Each scene shows the same named points in several views. A view is turned or mirrored, and shifted as a whole, has a little noise and may leave points out.
In the rows, zero is written as 128.

Scene 1
View 1
beka: [135 117 125 180 163  82 114 177  98 127 165 118 204 122  86 134  71 179
 111 203 107  50]
gona: [114 117 144 167 153  86 104 159  89 156 110 105 151 118 120 141  94 166
 131 153 120  72]
Kepa: [153 160 159 137 128  97  74 120  71 124 116 142 112 140 101 157  77 163
 135 189 137 111]
moke: [ 96  93 137 184 165  80 120 179  98 170 110  85 170 107 129 135 102 170
 129 137 111  54]
perup: [ 96 128 146 162 160  84  96 167  99 175 100 103 162 112 122 122  97 156
 121 139 123  57]
vel: [110 147 156 146 148  90  82 147  91 166  94 118 139 121 117 128  92 153
 124 147 132  77]
bos: [ 76 117 144 169 170  80 102 181 109 194  90  90 176 101 131 109 105 153
 117 119 119  41]
Datav: [ 83 137 149 157 165  83  89 170 107 190  89 104 168 107 124 107 100 148
 113 127 126  48]
tepuf: [122 128 135 169 159  84 103 169  98 145 138 117 183 120  99 128  80 169
 115 179 116  56]
kovi: [161 158 155 139 127  97  78 120  69 115 127 144 116 142  95 161  73 168
 135 200 134 112]
Gar: [116 148 140 156 159  85  89 166 102 152 129 125 183 120  95 115  78 160
 108 176 122  53]
Zamot: [172 193 150 126 131  98  60 123  79 103 154 172 150 149  64 137  52 162
 110 235 137  96]
potok: [131 115 147 166 144  89 105 147  79 139 116 110 135 125 117 158  90 172
 138 166 120  89]
Vum: [ 99 138 154 152 153  87  86 155  94 175  89 110 144 115 125 125  98 152
 124 135 130  69]
Pasos: [129 142 152 151 144  91  88 142  84 144 113 123 138 126 109 142  86 163
 128 169 129  85]
suba: [161 166 147 142 137  94  78 134  80 112 148 151 151 141  79 144  63 168
 118 217 130  91]
Tasar: [117 183 143 138 160  87  67 163 109 156 132 145 196 123  80  93  69 147
  90 186 130  44]
vug: [ 74 114 152 166 163  82 100 169 101 199  71  84 148 102 145 120 114 152
 129 104 124  57]
muz: [ 67 102 130 186 185  73 118 206 122 197 110  81 216  93 124  97 102 159
 105 124 108  14]
guz: [ 46 109 144 175 182  75 106 198 122 223  71  73 189  88 145  91 118 145
 111  87 118  21]
View 2
Gar: [ 68 126 116 117 120 127  87 156 100  90 136 101 139 112 198  98 123 131
 150 138 112 187]
perup: [ 86 134 123  93 147 157  91 150 121 118 126 106 152 122 208 115 129 157
 157 150 130 173]
potok: [106 121 135 124 106 125 123 146 133 132 111  87 156 120 194 126 145 140
 137 123 130 153]
moke: [118 127 113 102 166 150  98 140 109 110 115 100 161 123 208 113 136 167
 151 165 138 142]
Vum: [ 76 137 135  88 133 162  98 154 138 136 125 107 152 124 208 124 131 155
 158 138 130 182]
beka: [100 111  99 149 119  95  95 145  74  64 128  87 142 107 188  88 130 124
 134 144 109 155]
Pasos: [ 80 125 138 118  97 129 114 154 135 130 123  93 148 118 195 123 138 133
 143 116 121 178]
vel: [ 70 135 138  96 116 152 103 157 140 136 127 103 149 121 204 125 132 144
 153 127 126 188]
vug: [ 95 143 127  68 175 186  91 147 137 140 119 114 162 130 219 127 131 180
 167 164 146 166]
muz: [100 136  90  83 206 168  62 143  81  77 132 116 154 120 217  92 116 177
 168 196 134 159]
Kepa: [ 68 122 155 132  54 114 132 159 152 147 121  85 144 116 186 132 145 113
 133  85 114 189]
guz: [ 91 150 106  51 219 204  62 146 111 111 129 127 160 129 229 108 116 195
 181 198 146 169]
Datav: [ 73 141 121  78 159 172  81 154 122 117 132 115 150 123 213 113 122 163
 166 158 131 185]
kovi: [ 72 117 152 142  47 102 135 159 146 139 120  81 143 114 182 129 145 107
 129  83 111 184]
gona: [101 126 127 110 129 139 108 147 125 123 117  96 155 121 201 120 138 149
 147 139 131 158]
bos: [ 90 140 114  78 178 174  80 148 115 114 127 114 156 125 216 111 124 173
 166 171 137 169]
suba: [ 62 115 136 150  53  90 117 160 118 106 132  83 134 107 180 109 135  98
 129  93 100 193]
View 3
vug: [226  91 122 131 117 122 119  55 158 144 145 118 156 172 118 113 116 108
 128 120 107 164]
beka: [104 128 137 152 115 106 100 159  95 164 118  71 152 163 119 140 103 123
 146  84  71 153]
guz: [221  53 133 129 118 135  98  32 168 151 126 100 171 209 153 126  93  89
 131 133 128 160]
tepuf: [137 123 130 152 117 116 106 135 110 159 128  96 153 159 111 132 101 122
 148  96  76 153]
moke: [180 104 131 128 113 100 115  90 134 150 134  80 152 174 126 124 125 113
 120 101 100 166]
Gar: [143 118 128 161 121 133 102 131 116 160 129 116 158 158 106 131  86 120
 160 105  74 148]
perup: [186 107 125 144 118 124 113  93 136 151 139 115 156 164 111 121 105 115
 142 111  91 157]
muz: [173  63 141 132 117 124  89  70 144 160 112  72 169 211 160 138  91  94
 134 118 116 158]
Kepa: [165 174 108 165 120 119 137 154 108 145 165 158 136  99  48 107 119 146
 157  92  46 153]
Vum: [199 115 118 148 120 129 120  91 140 147 148 136 153 150  96 114 107 118
 146 114  86 157]
potok: [172 146 119 141 114  99 131 126 117 145 152 110 139 132  85 114 134 133
 132  90  72 164]
Pasos: [171 144 117 154 119 119 126 128 118 149 151 133 144 129  78 115 114 131
 149  98  67 156]
Zamot: [107 179 115 190 124 140 117 200  83 160 146 161 145  99  49 125  83 148
 187  90  28 138]
kovi: [152 180 110 165 120 113 138 166 101 148 162 150 134  98  48 111 121 148
 157  87  42 154]
Datav: [197  93 125 146 121 137 107  78 146 152 136 126 161 172 116 122  92 109
 148 121  97 155]
bos: [198  85 129 137 118 127 106  69 149 151 132 106 161 183 130 124 101 104
 136 119 105 159]
gona: [177 126 123 140 116 107 123 110 126 149 144 107 147 150 100 118 122 123
 133  98  83 161]
Tasar: [130 114 128 180 126 159  91 141 112 167 122 142 166 156 101 137  55 118
 185 115  66 136]
View 4
Zamot: [219  83 141 159 133 144 137 121 134  63 193 116  86 193  85 129 114 146
 141 139 129 188]
perup: [143 142  98  96 122 131 137 168 120  71 150 151 134 139 176 166 144  64
 139 113 101 144]
moke: [140 152  96  68 110 110 123 179 120  74 135 148 149 134 201 147 139  64
 126 123 107 141]
Gar: [177 127 110 112 126 130 131 167 136  62 171 147 126 148 139 135 136  92
 132 110  98 158]
kovi: [184  96 135 134 122 136 137 112 111  79 160 108  92 194 135 157 114 128
 146 162 150 178]
beka: [199 129 115  88 111 100 107 181 145  60 166 139 139 147 144  87 122 112
 110 123 106 163]
Vum: [137 135 101 107 127 142 147 155 113  75 149 147 124 148 174 186 145  64
 148 118 108 145]
gona: [151 134 107  91 115 122 131 157 116  77 142 137 130 152 181 157 133  81
 135 134 120 151]
vug: [112 155  86  83 123 136 146 170 108  78 133 159 141 130 207 196 155  37
 146 111 100 131]
bos: [129 156  86  83 123 131 138 185 123  69 145 164 147 123 191 170 154  43
 137  99  87 134]
potok: [158 125 117  95 113 118 129 142 111  81 139 123 122 167 178 153 123  96
 136 152 137 159]
vel: [147 127 107 116 128 144 147 146 114  75 154 141 116 156 163 183 141  75
 150 124 114 152]
guz: [106 175  69  72 126 135 144 206 125  66 142 186 162  99 208 186 171  11
 139  75  65 116]
tepuf: [178 131 110  96 117 116 122 172 134  64 163 143 134 147 153 122 131  95
 125 120 105 158]
Pasos: [163 118 116 114 123 134 138 139 115  76 154 129 113 167 157 163 129  96
 143 139 126 161]
Datav: [134 146  91 100 129 141 144 175 122  68 154 163 136 130 175 178 154  50
 143  98  88 138]
muz: [139 169  78  65 118 114 123 216 139  60 151 178 167 103 191 136 157  40
 121  81  68 128]
Tasar: [189 119 109 137 139 147 140 171 147  52 195 157 117 145 106 138 144  92
 138  88  79 160]
suba: [203  97 134 136 125 132 130 131 129  68 177 118  99 183 114 129 116 132
 137 142 130 179]
View 5
Vum: [ 85 103 164 161 164 148 119  84 130 136 143 146 155 107 130 180  80 119
 112 172 107 129]
kovi: [147 126 169 132 208 162  95  77  93 111 174 102 159 105 108 124 111 171
 108 115  99  98]
vug: [ 62  80 163 178 148 142 124  97 147 141 139 162 143 114 143 203  71  94
 118 205 113 129]
gona: [ 93 102 167 155 170 162 107  93 129 117 164 128 140 115 150 169 105 125
 112 179 102 110]
Kepa: [143 121 167 137 205 155 100  76  95 119 167 111 163 104 101 131 100 166
 109 117 102 103]
beka: [ 83 144 169 125 164 199 103  85 138  91 181  97 131 115 199 153 155 144
 101 179  78 115]
Gar: [ 78 144 164 134 159 179 118  72 133 118 155 121 153 106 165 163 118 137
 101 165  86 139]
potok: [115  95 169 153 186 159  99  98 118 110 173 119 138 116 137 158 108 136
 115 166 104  94]
Zamot: [139 177 166 103 200 186 104  50  93 109 170  87 174  94 124 110 131 192
  93  93  79 126]
Datav: [ 59 110 161 161 145 154 128  81 144 140 135 152 153 107 150 193  81 107
 109 189 102 145]
suba: [130 154 167 116 194 181 102  66 103 105 173  94 160 102 135 124 130 175
  99 119  85 115]
guz: [ 19  89 160 182 118 149 138  93 171 148 124 176 141 114 174 228  70  72
 113 235 107 155]
bos: [ 50  99 163 168 139 156 126  91 153 136 140 155 142 113 163 201  85  97
 112 208 103 139]
Tasar: [ 71 175 160 119 153 185 129  49 131 129 141 120 171  94 161 158 115 149
  92 145  79 166]
vel: [ 96 110 163 155 171 151 117  79 122 134 147 139 158 106 123 169  83 130
 110 158 105 128]
tepuf: [ 82 132 166 137 163 182 110  83 134 107 166 114 141 113 174 161 127 135
 105 176  88 122]
perup: [ 73 106 164 159 155 158 119  87 139 129 147 142 146 111 151 183  92 115
 111 185 101 130]
moke: [ 69  88 167 166 154 163 111 105 148 115 162 138 127 122 172 189 105 105
 117 211 103 111]

In a view up to two points have been moved. Name them for each view, in the order of its rows, or write -.
view 1 => -
view 2 => -
view 3 => -
view 4 => Gar, guz
view 5 => vug, gona

Scene 2
View 1
lev: [ 64 141 125 112 134 125 133  95 120 115 133 116  98 139 159 125  65 150
  95 164 158 153]
duno: [ 79 133 128 113 122 103  97 114 103 154 167 126 115 158 148 102  73 130
 102 184 153 159]
kulas: [151 113 132  97 128 195 120 131 125 200 119  89  67 162 153  81 109 163
 150 141 195 130]
ruzu: [ 65 149 133 119 135  92 120 105  93 117 160 119 105 149 165 116  68 147
  90 162 145 168]
kiso: [123 144 147 113 145 134 132 127  80 148 146  91  70 160 179  93 102 175
 121 121 163 160]
kodo: [ 86 135 130 112 128 117 110 113 105 148 154 117 103 155 155 104  77 141
 106 168 158 156]
Lal: [132 132 140 105 142 170 138 123 105 160 122  86  61 155 171  94 104 178
 132 121 180 145]
bonut: [115 133 137 109 134 138 119 123  98 161 145 102  84 159 164  94  93 158
 121 145 167 153]
gokas: [108 118 121 100 126 176 125 110 141 166 115 105  84 147 146 105  85 150
 127 161 185 132]
navi: [ 81 125 124 112 110  86  68 123  99 182 190 139 135 169 134  89  71 108
 104 210 148 162]
farit: [107 122 130 110 112 102  69 134  93 199 186 128 123 176 139  77  86 117
 118 196 156 160]
gife: [109 157 153 122 148  94 124 129  54 134 172  97  81 164 186  92  97 172
 107 122 144 178]
dide: [128 117 131 103 118 144  89 133 108 203 158 112  99 170 144  77  96 135
 133 173 174 147]
gane: [ 95 137 133 112 133 123 116 115 100 148 151 110  94 155 160 102  83 150
 110 157 160 158]
Gir: [149 120 136 100 134 187 127 130 115 187 120  86  63 161 160  85 110 171
 145 130 189 136]
Kosob: [100 118 119  98 128 184 136 102 150 154 104 104  80 141 147 114  81 154
 124 160 188 129]
kef: [101 130 131 109 128 131 110 118 106 161 150 111  95 158 155  98  85 146
 116 162 164 152]
vub: [ 82 124 120 107 119 129 102 108 125 160 148 124 110 152 141 105  71 129
 109 187 166 147]
vofep: [153 127 145 106 136 160 116 140  88 191 144  88  68 170 167  74 115 169
 142 127 177 149]
View 2
kef: [115 135 140  67 143 125 131 118 101 133 112 190  96 120 119 108  98 130
  91 156 132 145]
bonut: [112 142 134  78 133 131 123 112 105 121 122 194 108 118 120 101  87 121
  98 155 119 147]
gokas: [126 140 122  75 148 107 148  85 102 162  99 206 130 115 132 126  98 104
  99 139 125 162]
kiso: [106 153 130  97 123 145 104 110 108 104 135 189 112 112 123  88  68 123
 111 163 110 151]
farit: [112 108 165  24 140 121 146 145  98 111 112 197  70 140  97 106 130 140
  53 148 134 108]
vofep: [106 140 128  79 111 135 124  94 110  90 137 217 138 123 117  92  84  94
  92 137  87 133]
gane: [114 140 140  75 144 130 122 122 102 133 115 182  89 116 120 103  91 137
  98 165 136 150]
Gir: [114 144 117  85 120 122 136  75 109 118 125 223 155 117 127 106  85  83
 100 130  90 149]
gife: [ 99 151 144  94 124 160  87 138 108  88 143 171  80 114 114  76  66 149
 108 182 123 144]
kodo: [116 135 145  66 150 126 126 128  99 141 108 180  80 119 119 108  99 143
  92 165 145 148]
ruzu: [114 145 148  79 157 137 109 143  99 146 110 158  59 112 122 102  86 166
 104 186 161 158]
lev: [123 150 135  87 163 123 121 121  98 172  99 167  80 106 133 116  85 150
 113 176 161 174]
kulas: [117 137 117  75 122 114 148  71 108 122 119 230 159 122 126 113  94  77
  93 121  89 144]
dide: [114 119 145  43 131 117 149 113 102 115 114 214 110 133 109 109 117 110
  67 135 114 122]
vub: [124 128 144  54 158 111 145 122  97 159  95 187  84 122 119 122 112 137
  83 155 150 147]
duno: [116 127 154  52 154 123 133 140  98 141 104 177  66 124 112 110 110 152
  80 166 153 138]
navi: [116 107 170  21 155 117 146 157  95 131 100 182  48 137  98 111 134 157
  55 160 157 114]
Kosob: [129 146 116  84 152 103 148  79 102 176  95 204 134 109 139 130  92 103
 108 141 130 173]
View 3
vub: [152 173 101 136 158 158 123 120 125 166 118 128 139 125  93 137 111 106
 184  95 156 120]
Kosob: [143 187 108 115 206 181 120  99 143 165  98 104 170 128  90 125 109 145
 184  74 163  66]
farit: [145 147 115 133 107 140 104 127 128 195 138 145 133 118 105 121  88  93
 164 105 129 160]
duno: [164 168  99 129 139 134 124 130 120 164 127 132 135 104 101 135 111 101
 181 103 152 139]
dide: [135 152 124 114 136 155  98 111 145 200 126 127 158 119 104 107  81 125
 160  91 129 121]
gokas: [140 179 112 114 191 175 117 102 144 173 104 109 168 126  94 120 103 141
 179  78 155  78]
lev: [178 191  85 122 185 139 142 125 117 135 110 114 146  95  95 145 132 118
 198  95 175 102]
kodo: [167 172  98 119 155 135 126 125 124 160 122 123 145  97 102 132 112 114
 182  98 155 122]
Gir: [137 165 128  79 181 157 100  95 161 193 110  98 193 101 109  92  81 171
 161  74 134  69]
gane: [168 172 101 107 159 130 124 123 128 160 121 116 153  88 106 126 111 125
 181  96 152 114]
gife: [194 165 100  74 142  82 126 134 127 153 134 107 165  36 125 111 108 140
 176 104 143 124]
Lal: [157 172 116  74 187 139 112 104 153 174 111  94 189  80 112 100  95 169
 171  79 144  71]
kiso: [174 168 109  74 165 111 119 119 141 165 123 100 178  59 118 105 100 156
 173  91 143  96]
navi: [154 155 103 149 108 140 116 135 115 179 137 151 118 123  98 137 103  76
 175 110 141 170]
kef: [158 168 106 111 156 140 118 119 132 169 120 118 154  99 104 122 104 125
 177  93 148 114]
vofep: [147 154 129  72 155 133  97 105 158 197 123 103 188  82 118  88  77 164
 156  83 125  91]
kulas: [127 162 133  88 178 170  94  92 165 202 110 102 191 117 105  92  76 167
 159  71 131  70]
View 4
gokas: [115 132 114 112 145  76 168  93 170 136 163 146 108 151  99 181 144 163
 128  94  88 122]
kodo: [133 144 114 114 132  87 130  87 126 123 131 160 118 143 118 149 115 148
 130 107 130 111]
dide: [132 109 103 115 150  64 163  93 156 128 171 186 154 161 125 133 117 131
 132  97 106 124]
Kosob: [111 139 117 112 143  80 168  93 174 138 160 134  94 148  91 193 151 173
 127  93  84 120]
gife: [158 164 101 134 108 115  94  75  99  90 161 154 117 170 154 161  79 128
 135  77 117 135]
kef: [132 137 110 116 135  84 139  89 137 122 149 162 123 152 121 153 116 144
 131  99 116 120]
bonut: [137 140 106 122 130  90 137  86 138 114 166 157 122 162 128 163 111 142
 131  85 102 129]
gane: [135 147 110 118 129  91 128  86 127 118 143 156 116 150 123 158 112 146
 131  98 121 118]
kulas: [124 115  99 124 148  71 181  94 187 126 210 158 132 176 118 180 132 145
 131  70  60 145]
Lal: [134 144 101 129 128  96 146  85 157 111 195 139 108 175 126 195 118 149
 132  66  70 144]
farit: [138 109 107 109 149  62 146  92 129 128 138 204 167 147 131 100 103 122
 133 117 144 108]
vub: [122 133 118 106 143  73 147  92 140 136 125 165 122 136 104 144 129 154
 128 117 131 104]
ruzu: [139 165 119 115 118 102 102  82 100 115 111 149 102 136 121 153 106 151
 130 111 146 106]
navi: [134 118 116 102 147  63 137  92 118 133 109 201 157 132 121  95 107 130
 132 132 164  95]
duno: [133 138 116 109 136  80 129  88 120 127 118 173 128 138 119 130 113 143
 131 118 145 103]
kiso: [146 153 101 132 118 104 121  81 128 101 179 147 115 172 140 177  98 138
 133  71  93 140]
View 5
lev: [146 129 111 127 124  74 124 146 166 122 167 115  89 160  91 127 135 133
 158 188 135 122]
kef: [119 138 100 123 134  96 111 111 152 136 153 114  83 158 115 115 140 152
 128 172 162 147]
vub: [129 130  99 131 115  84 116 108 164 122 128 110  93 150 103 109 116 139
 128 184 165 138]
Kosob: [116  93  98 131 135 101 149 109 156  92 156 116 102 212 102 141 143 124
 135 175 162 159]
farit: [113 163  91 124 118  95  86  80 152 156 109 106  80 116 125  83 111 167
 101 173 186 149]
Lal: [101 119  99 117 165 119 127 111 137 129 193 121  80 207 124 142 180 153
 131 155 157 170]
bonut: [112 137 100 120 148 105 111 111 145 141 170 117  79 169 121 122 156 157
 129 164 159 155]
Gir: [ 87 111  91 119 164 130 129  87 133 121 174 120  85 215 131 138 174 153
 113 150 176 185]
gane: [125 143 103 121 136  91 110 122 154 141 163 114  80 154 112 117 144 152
 137 173 152 140]
kiso: [110 144 104 113 164 110 107 124 138 153 198 120  69 174 126 130 178 165
 138 158 147 155]
navi: [131 165  95 129 102  79  85  95 165 152 101 104  83 100 113  78  95 158
 113 186 177 131]
vofep: [ 85 135  91 114 168 130 109  87 128 147 177 118  74 190 140 126 177 170
 109 146 175 182]
gife: [122 172 110 109 161  98  87 140 140 179 203 119  59 138 126 117 175 178
 145 162 135 137]
dide: [100 137  89 123 134 110 105  77 146 137 129 111  85 158 127 105 133 159
 102 164 186 167]
kodo: [130 142 102 125 127  85 108 121 158 138 151 113  83 146 108 111 132 149
 137 179 154 135]
ruzu: [148 155 112 123 126  71 102 148 164 149 168 114  77 130  99 112 136 150
 156 185 132 115]

In a view up to two points have been moved. Name them for each view, in the order of its rows, or write -.
view 1 => -
view 2 => -
view 3 => duno
view 4 => gife
view 5 => dide

Scene 3
View 1
Repok: [160 158 109 112 140  95 123 140 101 132  98 129 195  81 148 137 111 126
 161 188 117 101]
bazu: [161 146  86 117 147 110 110 147 117 121 129 115 196  50 134 140 131 135
 198 194 107 107]
Dut: [149 149  95 123 152 109 116 137 121 109 125 115 190  53 133 136 135 124
 185 174 106 114]
vud: [135 163 125 138 151 114 125 140 118 109 117 145 174  81 154 123 111 113
 163 152  92 125]
Mal: [105 187 178 159 152 110 150 123 112  98  86 179 151 130 179 105  87  80
 104 102  85 141]
Laf: [117 172 146 144 156 106 140 117 119  94  97 144 167  97 155 116 116  90
 128 121 100 132]
votok: [144 151 101 127 153 110 118 134 122 106 124 119 185  57 135 133 135 120
 180 166 103 118]
kal: [133 155 113 141 157 119 119 137 129  98 132 133 175  63 143 125 128 115
 179 150  90 130]
lur: [161 142  84 126 149 122 103 162 124 121 150 126 189  42 139 138 125 145
 220 195  90 115]
Veza: [163 165 125 120 132 102 123 158  93 147  98 157 187 100 170 131  81 133
 161 194 103 103]
dun: [176 146  83 107 138 103 108 157 105 139 121 120 204  55 140 145 117 147
 200 215 112  97]
lofu: [148 178 149 124 134  90 141 136  87 138  70 161 182 126 174 123  79 109
 116 165 113 106]
View 2
dun: [125  55 143 142 141 109 144  84 169 183  97 149  69 161 213 139 158 151
 193 212 130 175]
lur: [143  59 132 150 117 118 140  81 155 166  69 172  72 142 197 160 137 154
 209 203 120 184]
votok: [126  84 137 131 126 119 147 104 147 156  85 148  78 142 183 144 119 154
 182 159 131 176]
Laf: [124 120 178 128 140 148 159 141 107 123 109 133  98 139 163 141 109 167
 141 108 137 162]
vud: [135  96 170 142 134 143 153 118 121 137  97 149  91 141 179 152 128 165
 166 148 130 168]
bazu: [126  67 132 136 129 110 144  90 162 171  85 153  72 149 199 143 136 150
 194 189 130 178]
Mal: [135 135 221 142 151 179 167 159  73  99 125 132 112 136 157 152 121 180
 119  93 135 151]
kal: [137  92 147 138 120 133 149 111 129 140  79 157  86 134 173 156 113 160
 181 148 127 176]
Repok: [115  77 163 133 153 120 151 108 153 168 116 131  80 161 203 129 151 155
 165 178 139 166]
Veza: [132  75 198 154 162 145 155 110 132 155 125 140  89 163 208 144 174 167
 160 191 132 160]
lofu: [118 100 217 141 175 153 165 137 116 141 147 118  98 165 196 131 164 171
 127 151 141 149]
Dut: [124  80 133 131 127 114 145 100 153 162  84 149  76 145 188 142 122 152
 185 167 132 177]
View 3
Veza: [ 70  96 139 148 113 124 123  91  88 111 101 175 128 193 143 144 112 129
 111 143 125 144]
Repok: [ 72  96 151 148  80 122 125  89  82 119 106 155 132 165 123 134 103 125
 131 156 113 130]
lofu: [ 45 107  99 146 115 142 123  89  96 128 106 158 124 168 153 151 133 128
 116 109 153 116]
kal: [117  94 142 145  91 136 127 122 108 122 134 146  89 140 127 152  86 136
 141 166  76 116]
vud: [100  97 128 145 103 140 126 115 108 123 127 152  94 150 137 155  99 135
 132 149  97 117]
bazu: [106  88 180 147  68 113 126 101  83 112 113 156 122 162 108 131  78 128
 140 187  77 139]
lur: [128  82 189 147  83 110 125 112  89 104 117 168 110 175 113 137  69 134
 134 198  60 151]
dun: [ 92  86 188 148  71 104 124  89  72 105 100 168 140 184 109 124  82 125
 131 186  89 153]
Laf: [ 84 106  96 143 100 158 127 117 118 140 136 132  85 120 143 162 114 135
 140 124 113  88]
Mal: [ 75 111  58 142 138 174 126 125 134 142 139 141  70 130 172 180 133 140
 123  92 135  84]
View 4
Veza: [ 42  88 155  99 115 147 173 119 151 183  95  51 121 138  84  92 141 146
 112  84 103 143]
kal: [ 62 130 129  98 102  96 166 144 146 148 106  58 124 108  84 124 113 112
  89 137 120 112]
votok: [ 65 125 132 102  98 117 175 145 148 156 111  72 118 104  99 124 100 112
  90 116 112 103]
Laf: [ 84 119 133 104 130 103 121 128 150 132 130  57 126 126  84 128 168 110
 116 138 148 129]
bazu: [ 53 118 137 100  88 131 199 146 147 173 101  76 115 101 104 115  79 120
  84  98  95 100]
lur: [ 37 124 135  94  80 113 213 150 145 178  82  61 119  99  90 110  68 126
  72 112  86 102]
Dut: [ 63 124 134 102  95 121 182 147 147 160 109  76 117 101 102 122  93 113
  88 110 108 100]
lofu: [ 65  82 157 104 139 154 134 106 154 167 119  55 122 152  89 100 187 140
 134  83 129 154]
View 5
bazu: [134 131 110 159 152 105  95 162  86 170 145 169 139 127 120  93 124 102
 131  88 122  90]
dun: [135 137 100 168 165 104  95 179  73 170 162 182 140 141 134  86 119 101
 142  89 137  91]
Repok: [130 124 111 147 136  84 113 184  85 161 150 170 122 142 154 110 123 127
 124  99 148 114]
kal: [137 122 134 143 111  91 110 159  93 171 112 142 111 117 103 105 141 124
 102  94 109  96]
Mal: [136 106 157 115  46  41 155 198  90 158  87 118  49 138 142 139 159 187
  60 119 139 138]
vud: [137 122 132 143 105  79 120 178  86 167 117 144  98 130 121 109 142 138
  99 100 125 106]
votok: [133 123 123 144 129  97 104 155  97 166 127 154 129 119 117 108 131 114
 115  92 118 100]
Dut: [132 125 119 147 136 100 101 154  95 168 133 158 135 120 117 104 129 109
 120  91 118  98]
View 6
Laf: [120 123 130 122 111 119 163  75 113 111 163  97 122 115 156 135 106 153
 146  98  97  84]
Mal: [129 129 146  98  79 112 178  58 105  96 177  56  99  83 152 148 121 148
 147  88  85  62]
Veza: [ 92 130 131 150  40 116 130  82  93 139 109 118 114 164 161 114 135 128
  93 132  92  92]
lofu: [104 135 143 127  47  98 142  61 119 125 134 102 103 140 176 141 153 144
 112 116  96  63]
kal: [108 116 115 149 116 141 150 101  85 127 138 121 140 143 139 104  79 138
 131 114  95 121]
bazu: [ 90 119 108 173 104 137 124 110  91 150 108 159 149 186 151  93  91 135
 108 134 103 131]
Dut: [ 99 118 110 162 118 137 135 105  97 141 122 150 148 171 151 102  88 141
 121 124 104 125]
votok: [101 118 112 159 115 135 137 102  97 138 125 144 146 166 150 104  89 141
 122 122 102 122]
dun: [ 83 122 111 179  79 131 114 108  92 157  92 165 144 200 158  92 107 130
  92 144 103 126]
vud: [108 122 124 141  93 131 151  90  91 125 137 110 128 138 146 114  99 138
 125 115  93 105]
lur: [ 90 115 105 176  97 152 128 120  67 149 102 149 149 182 134  80  76 123
 103 137  95 145]
Repok: [ 94 126 122 157  80 116 127  88 111 143 114 144 131 175 168 116 123 140
 107 129 103 100]

In a view up to two points have been moved. Name them for each view, in the order of its rows, or write -.
view 1 => -
view 2 => Repok
view 3 => -
view 4 => lofu
view 5 => -
view 6 => votok
